Each scene shows the same named points in several views. A view is turned or mirrored, shifted and resized as a whole, has a little noise and may leave points out.

Scene 1
View 1
z_129: [ -9  -3  -2  24 -18  10  24  21  -5  26   0 -11 -17   5  19  -1   4  -6
   2 -16   6 -24  -6 -20  11 -21 -13   2   9  -2  -7  -6  35  19  13  28
  16  41  -9   9  24  19  10 -19  -2  10 -16  14]
z_876: [-23   8 -16  39 -22 -22  26  24 -22  41  -5  29 -28  -8  -1 -38   2  -7
  -2   1  -8 -53  27   2  25  14 -21 -13  20   0  26   3  18  30  51  16
  40  31 -35   6  18  25  29  13  -1 -29  22  -3]
z_726: [ -9  -2   3   1 -17  21  45  14  -9   9  -7 -14 -16  16  30   4   0   4
  -2  -6  -5  -7 -13 -13  11 -14  -2   7 -18 -19  -6 -16  29   5   2   7
   2  26  -5  -2  20  -4  -8 -13   0  28   6   7]
z_770: [-10   1  -9  43 -22   4   4  23 -11  33  -1  -1 -24  -7  11  -4   3 -12
   5 -20  19 -28  -4 -32  13 -37 -15   5  41   9   1   6  38  37  25  34
  26  58  -8  19  34  35  22 -21   2  -3 -31  21]
z_929: [-13   2 -10  33 -21  -6  14  29 -19  35  -6  18 -25  -7  16 -28   3 -12
   4 -10   8 -29  10 -24  19 -20 -18   7  39   2  17   8  32  42  37  18
  22  55 -19   6  25  27  22  -2   6 -10  -2  13]
z_755: [-22  -2  -2  32 -23  10  40  11   5  27   8 -25 -17   7   1  16   3  -1
  -1 -16  -3 -43  -1  -3   6  -3 -11 -18 -13  -3 -19 -19  21  -9  15  41
  39  16 -17  20  20  21  16 -22  -7  -1 -17  11]
z_868: [-19   6 -11  39 -23 -12  24  24 -17  38  -2  18 -26  -5   5 -24   0 -10
  -1  -7  -3 -46  18  -8  22   2 -20 -11  23   0  15   4  26  28  41  24
  36  36 -28   8  22  30  29   3  -1 -18   5   3]
z_128: [ -3  -5   3  -6 -17   7  37  28 -20  20 -13   5 -14  11  38 -26   0  -1
   1   1   1  -3   6 -20  13 -13 -11  15   1 -16  11  -6  34  28  12  -4
  -4  34 -13 -18  17  -4  -2   0   1  19  19  -3]
z_2: [  4  -9  13 -37 -13  22  54  23 -19   3 -19   0  -9  21  63 -27  -2   8
   2   7  -1  25  -8 -21  10 -16  -1  31 -22 -31   9 -16  37  23 -10 -24
 -32  33  -2 -36  10 -23 -24   3   4  47  31  -9]
z_707: [ -9  -6   6  -7 -19  22  51  12  -6  11  -2 -22 -11  18  32   8   1   7
   0  -7  -5  -7 -13  -7   8 -11  -3   1 -28 -18 -15 -21  30  -4  -4  12
   0  20  -6  -5  17  -7  -7 -13  -4  29   4   4]
z_174: [ -3  -6  11   7 -21  23  34  20   3  20   3 -31  -5  15  35   9   5   0
   8 -16  11  -7 -11 -26   0 -32 -13   2  -8  -8 -22 -13  41   7  -7  24
   5  33  -5  -2  23   5   3 -33  -6  32 -27  10]
z_896: [-18   1  -7  34 -25  -8  36  23  -5  38   5  -1 -19  -1   2 -12   2  -6
   0  -5  -3 -51  17  -1  12   6 -20 -20   2   0   0  -9  23  11  31  34
  43  19 -31  12  17  24  29  -9  -7 -14  -2   3]
z_470: [ -7   0  -8  11 -12   6  24  21 -27  15 -19  24 -29   3  30 -27   1  -5
   3  -5   0  -7  -7 -25  24 -18  -2  22  24 -12  21  -3  33  40  26  -4
  -2  51  -7  -3  24  11  -4   7   8  10  17  11]
z_951: [  9 -16  22 -20 -24  33  48  23  15  17  10 -53  10  25  51  15   6   5
   8 -15  18  10  -9 -29 -13 -39 -15   5 -29 -16 -35 -14  45   1 -27  20
  -8  25  -4 -16  18 -10  -6 -42 -10  53 -28   1]
z_615: [  5 -14  20 -20 -21  35  52  19   9  10   3 -45   3  26  50  15   2   7
   6 -10  12   9 -15 -24  -7 -32 -10   8 -31 -17 -30 -21  40  -3 -27  12
 -10  22  -4 -17  16 -12 -14 -36  -8  52 -19  -1]
z_851: [-19   9 -24  50 -18 -23   4  32 -33  45 -10  47 -39 -15  -1 -50   3 -15
   2  -2   2 -47  22 -20  32  -7 -21   5  58   8  39  15  28  59  61  16
  35  58 -28  12  27  40  33  15   8 -33  13  10]
z_702: [-20   5 -19  43 -11  14   9   8 -27   8 -14  18 -46  -1   1   2   0  -9
  -4 -20  -8 -21 -31 -19  31 -25   9  18  30  -5  12  -8  30  26  32  20
  14  55   5  29  36  26  -2   1   9  -2  -3  36]
z_373: [ 17 -19  33 -38 -26  29  52  34  17  25   9 -54  22  29  69   2   4   3
  17  -7  27  19   3 -38 -20 -42 -26   9 -25 -16 -34 -10  47  10 -35  11
 -17  28  -9 -35  12 -17  -2 -46 -11  61 -28 -11]
z_124: [ 10 -14  23 -22 -25  32  48  27  12  17   6 -51  11  26  57  12   3   4
   9 -12  20  15 -12 -32 -15 -40 -15  10 -22 -17 -32 -14  46   6 -31  14
 -12  27  -3 -19  15 -13  -9 -43  -6  54 -28  -1]
z_88: [ -6   0  -7  33 -27 -18  10  39 -17  53  -2  20 -17 -10  18 -44   2 -16
  10  -5  20 -39  33 -28  17 -16 -32  -2  49  11  21  18  36  54  43  24
  30  56 -33  -3  24  33  36  -6   2 -16  -5   1]
View 2
z_615: [-24  10 -13  -6  -8  28   8  40  -9 -21   1   9  -6  24 -16 -26  -1 -15
 -14  22   0  -3  25 -18   6  12   3 -10 -23 -27  -5  10   4  -4   3   3
  15   0  13  -8  26  15  12 -19   1  -1  -6  -2]
z_373: [-23   6  -8 -21 -13  39  10  46  -8 -15   2  18 -18  26 -20 -27  -2 -21
 -15  18   1  -8  40 -17  14   7  -1  -6 -17 -18 -16  19  -4   1  -4   4
  23  -3  21 -11  42  23   6 -12   2  -8  -9  -5]
z_174: [-26   7 -11 -10  -1  21   1  33  -2 -23   4  12  -9  13 -10 -26   4  -9
 -10  11   4   0  14 -17   7  14  -3  -7 -17 -26  -5  12   8  -7   4   5
   7   1   6   0  17  13   7 -13  -2   6  -7   1]
z_951: [-25  10  -9 -13  -8  28   8  46  -7 -18   4  13 -14  25 -17 -30  -1 -16
 -14  19   0  -5  30 -19   8  10   1  -9 -18 -26  -7  11   0   1   4   6
  18  -3  14  -6  31  17   9 -16   0  -1  -7  -1]
z_88: [-23 -14 -13 -22  12   5 -19   1  18 -29   0  19 -13 -25   7  -8  19   5
   0 -20  26  -1  -6 -10  16   6 -21   9   3  -5  -7  29  24 -18 -10   1
 -10   3   1  11   0   9  -2  10  -4  23  -8  -1]
z_128: [-16  -1 -13  -3   5  22  -4  16   1 -22  -9   5  -2   6   0   3   5 -16
  -6   4  11   0   8  -8   7   2   0  -3 -16  -6  -4  24  24 -13 -11 -11
   3   4  16  -4  17  11   9  -6  -1   7  -1  -3]
z_929: [-22  -8 -15 -10   9   6 -16   3  11 -31  -3  12  -5 -17   5  -9  15   2
  -1 -11  19   2 -10 -12  11   9 -13   4  -9 -13  -2  24  25 -20  -6  -2
 -10   6  -1   7  -5   6   2   2  -3  20  -7   2]
z_851: [-20 -15 -16  -9  18  -4 -25 -12  19 -35  -4  10  -3 -32  14   3  21   8
   3 -23  28   4 -23  -7  11   3 -18   8   0  -4   0  29  35 -27 -11  -6
 -19   7  -3  14 -16   5   1  10  -5  30  -4   3]
z_124: [-26   9  -9 -14 -10  31   8  44  -9 -19   2  12 -12  28 -16 -29   0 -17
 -14  19   0  -6  32 -20  12  10   0  -8 -21 -25  -9  14   0  -1   2   4
  18  -3  15 -10  34  17   8 -17   0  -5  -8  -3]
z_868: [-21  -2 -10  -6  21  -1 -16  10  19 -30   0   8 -10 -17   8  -6  12   1
  -1 -11  20   5 -12  -6   4   7 -10   2   5 -11   4  18  29 -15  -6   0
  -9   4  -2  18  -1   8   5   2  -4  27  -2   3]
z_770: [-29  -3 -18 -15   1   7 -13  10   7 -34   6  15  -7 -12  -3 -27  18   9
  -5  -9  14   1  -6 -19  13  16 -16   1 -13 -28  -3  17  15 -20   3   6
 -10   3  -9   6  -9   6   1  -3  -4  18  -9   2]
z_755: [-27  12  -6  -1  16  -1  -5  36  14 -29   7   8 -16   2  -5 -25   5  -2
  -4   7   7   8  -2 -12  -3  14  -2  -7   3 -29   8   3  17  -4   6   9
   1  -2  -6  22   9  11  11 -13  -4  24  -6   4]
z_896: [-23   4  -4  -5  22  -4 -11  24  19 -28   3  10 -16 -10   3 -11   7  -1
  -2  -5  16   7  -7  -8   0   9  -5  -2  12 -15   5  10  27  -7  -3   6
  -3  -1  -2  25   7  11   7  -3  -3  28  -3   4]
z_876: [-18  -5  -8  -2  27  -6 -18   6  23 -29  -4   6 -11 -21  13   6  11  -1
   1 -15  24   9 -16  -2   0   2  -7   2  11  -1   6  19  36 -15 -11  -4
 -10   3   1  23   0   8   7   4  -4  30  -1   3]
z_2: [-12   1 -16   3  -3  36   4  21 -10 -15 -17  -1   5  21  -2   9  -2 -27
  -9  19   5  -3  22  -6   5  -4  10  -8 -30  -1  -9  25  22 -11 -12 -16
  10   4  29 -18  29  13  15 -13   2  -4   1  -5]
z_726: [-19   9 -12   2   6  19   0  28  -1 -23  -5   2  -2  13  -5  -8   1 -15
  -9  15   5   2   8 -11  -1   8   5 -10 -17 -19   1  11  18  -9  -1  -4
   4   2  11   0  17  10  13 -16  -2   9  -3  -1]
z_702: [-24   3 -20   7   8   5 -12   3  -1 -37  -3   1  10  -6   2 -11  16   3
  -4   1  10   6 -19 -16   4  15  -3  -4 -25 -29   6  14  25 -26   4  -5
 -15   6  -5   3 -17   0   8 -13  -6  19  -4   4]
z_129: [-26   4 -13  -7   5  10  -6  22   5 -28   3   9  -7   1  -4 -21  10  -2
  -5   3  11   3   2 -14   7  11  -6  -3 -11 -24  -1  14  16 -12   1   4
  -2   2   1   7   6   9   6  -9  -3  15  -7   3]
View 3
z_755: [ 22 -25  -2 -12 -16 -37  -1   4   0  -2   6  34   1 -13 -47   7  24  25
   7  -4  21   4  16 -21 -26  21  31 -19  -9   7  31  -3  12 -10  29  30
 -16 -33  19 -19 -13 -17  40  19  18 -39  43   5]
z_707: [ 11  -9   3 -10 -26 -38  -1 -29 -23 -17   0   4 -18 -10 -47  -9   5  16
  -5   8  16   9  32   2 -26   6  28 -11  -3  10  10  10  11  -8   6  26
  -7 -14  17  17  -8  16  24  44   5  -9  11  -5]
z_470: [ 13 -17   9 -18 -35 -24   2 -18   1  -8  22   3  -9 -12 -16  -3   1  13
   9 -15  33 -12  34 -25  -7 -29  -5  -5  10   6 -42   8  10   9   2  33
 -44  -2   6   3  15  13  12 -13  -5  11   6 -24]
z_876: [ 28 -28 -16 -31 -12 -17  17  45  -3   6  41  29  -1 -34 -24  -7   8  26
   1 -36  51 -31  15 -65 -30 -24  -9 -10   4   9 -16   5  11 -13  33  48
 -49 -12  30 -33   7 -17  26 -31  -1 -22  25 -12]
z_929: [ 18 -32   5 -19 -21 -24  13  11  17  -6  32  25   3 -13  -3   0  12  19
  22 -24  35  -9  13 -47  -5 -25  -6 -14   5   7 -21  11  17   9  19  32
 -52 -18   7 -22  20  -8  18 -31   9  -9  28 -19]
z_851: [ 25 -38  -6 -29 -20 -14  18  38  24   9  49  30  11 -29   2   4  10  24
  19 -44  52 -31  12 -76  -9 -37 -25 -11  12   5 -41   4  13   6  27  45
 -71 -12  15 -38  26 -16  17 -66   1 -11  30 -26]
z_726: [ 16 -14   6 -10 -29 -34  -3 -28 -16 -15   4   4 -17 -10 -41  -5   5  15
  -2   6  17   2  34  -3 -20   0  21 -11  -1  11  -2   9  10  -4   6  27
 -16 -12  15  11  -4  13  22  30   1  -4   9  -9]
z_174: [  9 -17  14  -2 -23 -41   8 -35  -3 -25  -4  12 -12   3 -27  -7  18  16
  18  11   8  25  19   1  -7   4  27 -16 -12  10  17  13  19   4   3  11
 -10 -29   7   6   2   8  21  25  21 -16  27  -5]
z_615: [  3 -11  17   2 -26 -43   3 -56 -18 -36 -13  -1 -23  10 -34 -15   7  10
  12  23  -3  37  25  18  -9   8  36 -15 -14  11  19  20  21   5  -6   9
   0 -27   8  24  -1  23  17  52  19  -6  16  -6]
z_896: [ 28 -24 -11 -22  -9 -28  12  29  -2   0  23  34  -3 -20 -32  -1  18  28
   5 -18  35  -8   9 -49 -28  -3   9 -16  -6  12  16   6  13 -12  35  35
 -31 -25  26 -29   0 -19  34  -6  12 -37  35  -3]
z_88: [ 19 -33  -3 -23  -8 -19  34  26  14  -9  37  28   3 -14  13 -10  12  24
  29 -30  36  -4  -3 -65  -3 -34 -15 -13   1  10 -17  21  25   2  22  27
 -55 -29  15 -34  29 -12  14 -48  14 -18  33 -23]
z_373: [ -6  -6  20   0  -7 -47  29 -62 -32 -59 -15  -7 -36  13 -16 -41   5   7
  17  28 -12  58   8  18  -4  -8  37 -19 -21  17  35  48  34  -2 -10   0
   5 -35  10  23   8  33   8  59  27  -5   9 -14]
z_951: [  2  -8  16   2 -16 -45  14 -55 -19 -41 -16   2 -25  11 -30 -23  12  13
  15  26  -6  44  15  19  -6   9  38 -19 -17  16  34  27  27   0  -7   3
   2 -33   9  19  -1  22  18  54  24 -12  22  -7]
z_702: [ 22 -32  12 -14 -48 -27 -24 -14  34  10  19  26  11 -10 -31  28  14  18
  14 -20  33 -18  36 -18  -3  -2   3  -9  12  -1 -36 -18   4  20  13  35
 -48 -10  -6  -8   6  -7  28 -23  -1   2  31 -11]
z_770: [ 16 -35  14  -6 -24 -30   6  -8  37  -9  19  30  13  -2  -3  13  22  19
  35 -16  22   8  10 -32   8  -5   6 -18  -1   3  -8   0  20  18  13  19
 -45 -32   0 -23  21 -15  26 -29  20 -17  48 -14]
z_129: [ 16 -24   9  -9 -26 -33   5 -13  10 -12  10  22   0  -6 -24   3  15  19
  16  -7  19   7  16 -19  -8  -1  16 -17  -5   6   3   5  17   5  12  22
 -26 -29   8 -10   5  -4  24   2  14 -17  35  -8]
z_868: [ 27 -30  -8 -25 -14 -20  16  29   5   2  31  30   2 -24 -19  -2  13  27
  10 -27  40 -19  12 -56 -20 -15  -3 -13   3   9  -9   7  14  -4  29  40
 -44 -20  23 -28   9 -17  25 -26   5 -24  30  -9]
z_2: [  0  -2  12 -14 -31 -31  10 -48 -42 -32   7 -19 -41  -7 -30 -31 -14   5
 -11   8  17   9  43   4 -20 -31  12  -5   3  16 -28  30  16  -3 -14  24
 -17   4  13  37   9  44  -3  41  -9  26 -25 -25]
z_128: [ 10 -12   4 -17 -23 -28  14 -17 -19 -19  15   3 -22 -13 -21 -20  -3  13
  -1  -7  26   0  29 -21 -18 -26   2  -9   4  12 -19  19  17  -4   4  28
 -31  -7  17   9   9  19   9  11  -1   5   0 -21]
z_124: [  2 -10  18   0 -13 -50  18 -56 -22 -49 -16   2 -28  12 -24 -23  10  12
  16  30 -12  50   9  18  -5   9  40 -21 -19  16  37  30  31  -1  -7  -1
   6 -39  10  20   2  22  15  58  27 -15  18  -8]
View 4
z_876: [ -9 -15  14  -7  27  50  23  50 -12 -15  19 -22  22  26  -6 -27 -44 -11
  20 -17  21 -13  29 -10 -11  -4 -37   3  35  28  17 -65  56  -3  12 -15
  23 -38 -27  61  19 -30 -19 -16 -13   2  -9 -44]
z_755: [-23  -4  17   7  -3 -17  25  29   6 -25 -13  -7  20  10 -30 -26 -37  -5
  20   7  25  10   4  17  17  27 -48   2  44   2  13 -59  17  -7   3 -17
 -14 -35 -29  47   0 -24   1 -16 -12  32  -4 -16]
z_88: [ -4 -29  28 -11  41  46  29  39 -27   3   9 -26  11  16  14  -9 -42  -2
 -12 -27  36 -31   9  -2 -22   6 -18  11  32  22  16 -26  38  -2   9 -27
  14 -36 -27  57  14 -12 -20 -23 -17 -12 -26 -41]
z_868: [-11 -18  17  -8  25  31  26  45 -13 -13  10 -21  20  20  -8 -24 -45  -5
  13 -15  24 -13  21  -2  -8   8 -38   5  34  21  19 -54  44  -5   8 -19
  15 -33 -30  55  14 -27 -18 -18 -14   6 -14 -40]
z_128: [ -2 -30  24   3  26   4  26  42 -13   8   5  27  -8  20  -4 -29  -3 -27
  10   7   2  -8  -8 -16  10 -16  -1 -11  22  15  -4 -46  30   1 -10 -15
  11 -30 -30  28 -15  -8 -17 -14 -11  13 -28 -13]
z_124: [ -6 -19  34  24   8 -54  32  18  -1   6 -23  45 -18   1 -12 -10   4 -22
  -5  32  17   0 -43  12  39  13  10 -16  38 -13 -17 -22 -16  -8 -14 -19
 -31 -35 -24  22 -39   7   0 -14 -13  34 -31  14]
z_770: [-21 -38  32  -9  21  -2  20  36 -23  -7 -13 -21  23   7  -2 -23 -41  11
 -16 -23  22 -18  -7  15 -12  30 -38  13  23   5  22 -19  18   5  -2 -33
   2 -18 -41  36  10 -14  -9 -23 -12   5 -20 -24]
z_373: [  3 -15  37  26  16 -49  39  10   1  15 -17  50 -29   1  -3   0  10 -28
  -9  36  25  -2 -50  10  42   8  25 -16  45 -12 -24 -14 -24 -13 -10 -17
 -35 -43 -19  28 -43  14  -2 -14 -16  32 -38  15]
z_129: [-18 -23  27   0  11 -12  24  33 -10  -8 -12   2  11  11 -10 -25 -28  -5
   2  -1  16  -4  -8   8   8  18 -30   2  31   4  10 -36  16  -1  -5 -22
  -3 -26 -35  33  -5 -17  -6 -17 -13  17 -18 -16]
z_707: [-11 -14  20  15   3 -32  24  35   2  -5 -10  34  -1  13 -24 -35  -7 -23
  22  24   1  11 -12   0  29   0 -16 -15  33   1  -7 -57  16  -5 -10 -12
  -6 -30 -29  26 -23 -14  -5 -13 -11  35 -15  -1]
z_174: [-14 -21  30  11   9 -39  29  25  -5  -1 -19  20  -1   6 -16 -20 -13 -11
  -1  12  16   0 -24  14  23  19 -15  -4  33  -3  -2 -31  -1  -7 -10 -22
 -16 -30 -31  26 -18  -6  -1 -17 -14  27 -23   0]
z_702: [-28 -45  24 -14  11 -10  10  57 -25 -11 -11  -8  27  15 -17 -52 -31   4
   2 -24 -15  -6   3  -1  -9  13 -47   7   6  10  25 -44  38  14 -12 -27
  23  -2 -49  13   6 -27 -12 -21  -6   9 -16 -22]
z_929: [-13 -32  25 -12  29  26  23  47 -23  -2   4 -17  14  16   4 -24 -35  -4
  -7 -22  17 -22   6  -2 -17   9 -27   8  23  20  17 -32  37   3   2 -25
  18 -22 -35  40   9 -17 -16 -21 -10  -3 -22 -33]
z_951: [ -9 -15  31  22   5 -55  33  17   3   3 -23  42 -15   3 -18 -12   1 -20
  -1  32  17   6 -39  13  40  16   3 -12  41 -14 -16 -26 -17 -12 -10 -19
 -33 -35 -25  24 -33   5   1 -14 -14  40 -28  12]
z_851: [-10 -37  19 -22  41  63  22  56 -32  -2  18 -36  29  23  11 -30 -49   1
  -1 -38  17 -29  27 -12 -32   2 -36  13  18  32  27 -45  61   5  10 -22
  35 -22 -37  51  27 -26 -25 -23 -11 -18 -20 -53]
z_470: [ -8 -42  24  -9  30   9  18  54 -23   5   4  12   1  19  -1 -43 -11 -17
   2 -10 -12 -14  -7 -19  -2 -12 -12  -5  10  17   5 -41  39   7 -13 -19
  24 -16 -36  21  -6 -13 -20 -18  -8   2 -27 -18]
z_2: [  5 -33  24  11  25 -18  24  46 -13  20   6  60 -27  18  -5 -37  26 -44
  13  25 -20  -2 -25 -31  26 -33  25 -26  19  12 -22 -48  23  -1 -24  -9
   8 -27 -26  11 -37   3 -17 -11  -7  20 -37   4]
z_896: [-13  -4  16   5  14  20  27  35  -3 -20   2 -18  21  18 -15 -21 -45  -8
  20  -1  30  -2  19   9   4  13 -39   2  45  13  15 -60  36  -8  12 -17
   4 -41 -25  60  10 -27  -8 -15 -16  17  -7 -32]
View 5
z_868: [ -9   1  -1  16  -5  18  18 -49  -2   2 -11  17 -21  13  -5   6   2  -6
  -6  14   2 -14 -10   3 -13   6   3   0 -12  12   4  -7 -13  23 -12  -7
  -5  24   6 -12 -43   9  21 -12   0   3 -22 -11]
z_755: [  2  -2  -7  21   8  13  14 -24  -7   9  -5  24 -15  -5   2  17 -13  -3
  -2   3  -4  -4  -3   8 -10 -10  -2  17  17  10 -16 -19 -38   7 -17 -12
  -3  21 -16  -4 -45  15  16  -4  -8  -2 -12   7]
z_851: [-23   1  -3  10 -12  27  26 -61  -1  -6 -21   8 -26  29 -13   3  12  -1
 -14  22   8 -29 -26  -1 -16  18   1 -10 -32  13  19   3   1  32  -6 -12
  -3  28  21 -18 -41   6  18 -21   7   8 -30 -22]
z_929: [-14   2  -2   4   2  17  19 -42  -1  -7 -19   7 -21  17 -10   3   1   3
  -6  16   6 -30 -24   3 -16   6   5   4 -16  13   4  -3  -9  17  -3 -14
   0  25   8 -11 -36   5  12 -12   5  10 -12  -7]
z_707: [  0   2   5   0  17  -4  10 -16   1   0   3  18   0  -5   0   4 -21  -2
   5  15  -8  -8   3   4  -1  -8   1  24  27  -5 -22 -11 -17  -2  -5  -9
   1  14 -16   7 -11  -1   5   5   4   6   3  18]
z_124: [  9   4   7 -11  37 -20  -4   2   2  -9  -4   7  -1 -13   3   2 -29   7
  15   1  -1 -23 -13  11 -11 -25  18  36  25   3 -33 -16 -21 -17   7 -13
   6  16 -20   0 -13  -5  -3   9  -1  14  30  26]
z_951: [ 10   3   5  -6  35 -19  -2   2   3  -7  -6   9  -3 -14   3   4 -29   4
  13   1  -2 -21 -10  11 -11 -26  17  38  26   6 -34 -19 -24 -15   4 -13
   5  14 -21   1 -15   0   0   9  -4  12  29  24]
z_128: [ -8   6  11  -9  13  -3  11 -29   8 -11  -3   9  -5   7  -2  -4  -9  -1
   2  22  -4 -21  -5  -4  -2   2   8  13   4  -2  -8  -3   3   8   4  -7
   1  15   1   0  -6  -6   4   1  11  13  -1   6]
z_876: [-10   1   5  19 -12  17  17 -55  -1   1  -8  17 -21  17  -3   3   8 -11
  -8  19  -1 -10  -3  -3  -6  10   3  -4 -15  10   8  -5  -4  31 -11  -2
  -9  21  12  -9 -39   9  24 -13   2   1 -30 -17]
z_174: [  0   2  -2  -2  23  -2   8 -11   1  -4  -9  11  -9  -6  -3   8 -22   5
   7   3   0 -20 -14   9 -14 -16   9  26  18   6 -21 -14 -26  -7  -4 -15
   3  20 -15  -3 -24   3   3   3  -3  10  14  18]
z_88: [ -9   1   2   7   0  10  12 -49   0  -9 -21   5 -28  18  -7   1   7  -1
  -2  11  10 -33 -26   3 -21   3  15   0 -30  19   6  -4  -3  23  -1  -8
  -4  26  17 -20 -46   7  17 -15   2  12 -11 -17]
z_2: [ -6   9  22 -29  26 -24   1 -15  15 -17   5   1   9   1  -1 -16 -20   0
   9  27  -9 -24   3  -1   5  -3   9  26  21 -12 -20   0  15  -5  13  -6
   6   6  -7  12  23 -18  -9  13  20  20  18  21]
z_373: [ 14   6  15 -13  40 -32 -12   4   6 -14  -4   4  -2 -15   7  -3 -28   2
  21   0   0 -27 -12  10 -12 -28  28  40  20   7 -38 -16 -14 -19  10  -7
   4  12 -16  -2 -12  -7  -2  13  -1  17  40  24]
z_470: [-19   4   4 -13   8  11  22 -35   5 -12 -10   6  -7  17 -11  -1  -8   5
  -5  23   1 -28 -15   0  -6  10  -2   6  -3   0   3   3   1   9   1 -16
   5  18   3  -2  -8  -6   2  -5  14  14 -12   4]
z_726: [ -6   2   4  -3  16   0  12 -19   2  -2   0  14  -1   0  -2   4 -18   0
   1  15  -6 -13  -2   3  -1  -5  -2  20  21  -5 -18 -10 -14  -2  -5 -11
   2  15 -14   5 -11  -2   3   5   6   8   1  15]
z_615: [  4   2   3 -11  33 -13   4  -1   2  -8  -5  10   1 -12  -2   5 -30   7
  10   5  -3 -21 -10   8  -9 -20  10  34  29   1 -31 -14 -22 -16   1 -14
   8  17 -22   4 -11  -4  -3  10   1  12  22  26]

In a view up to two points have been moved. Name them for each view, in the order of its rows, or write -.
view 1 => z_615
view 2 => -
view 3 => z_124
view 4 => -
view 5 => z_2
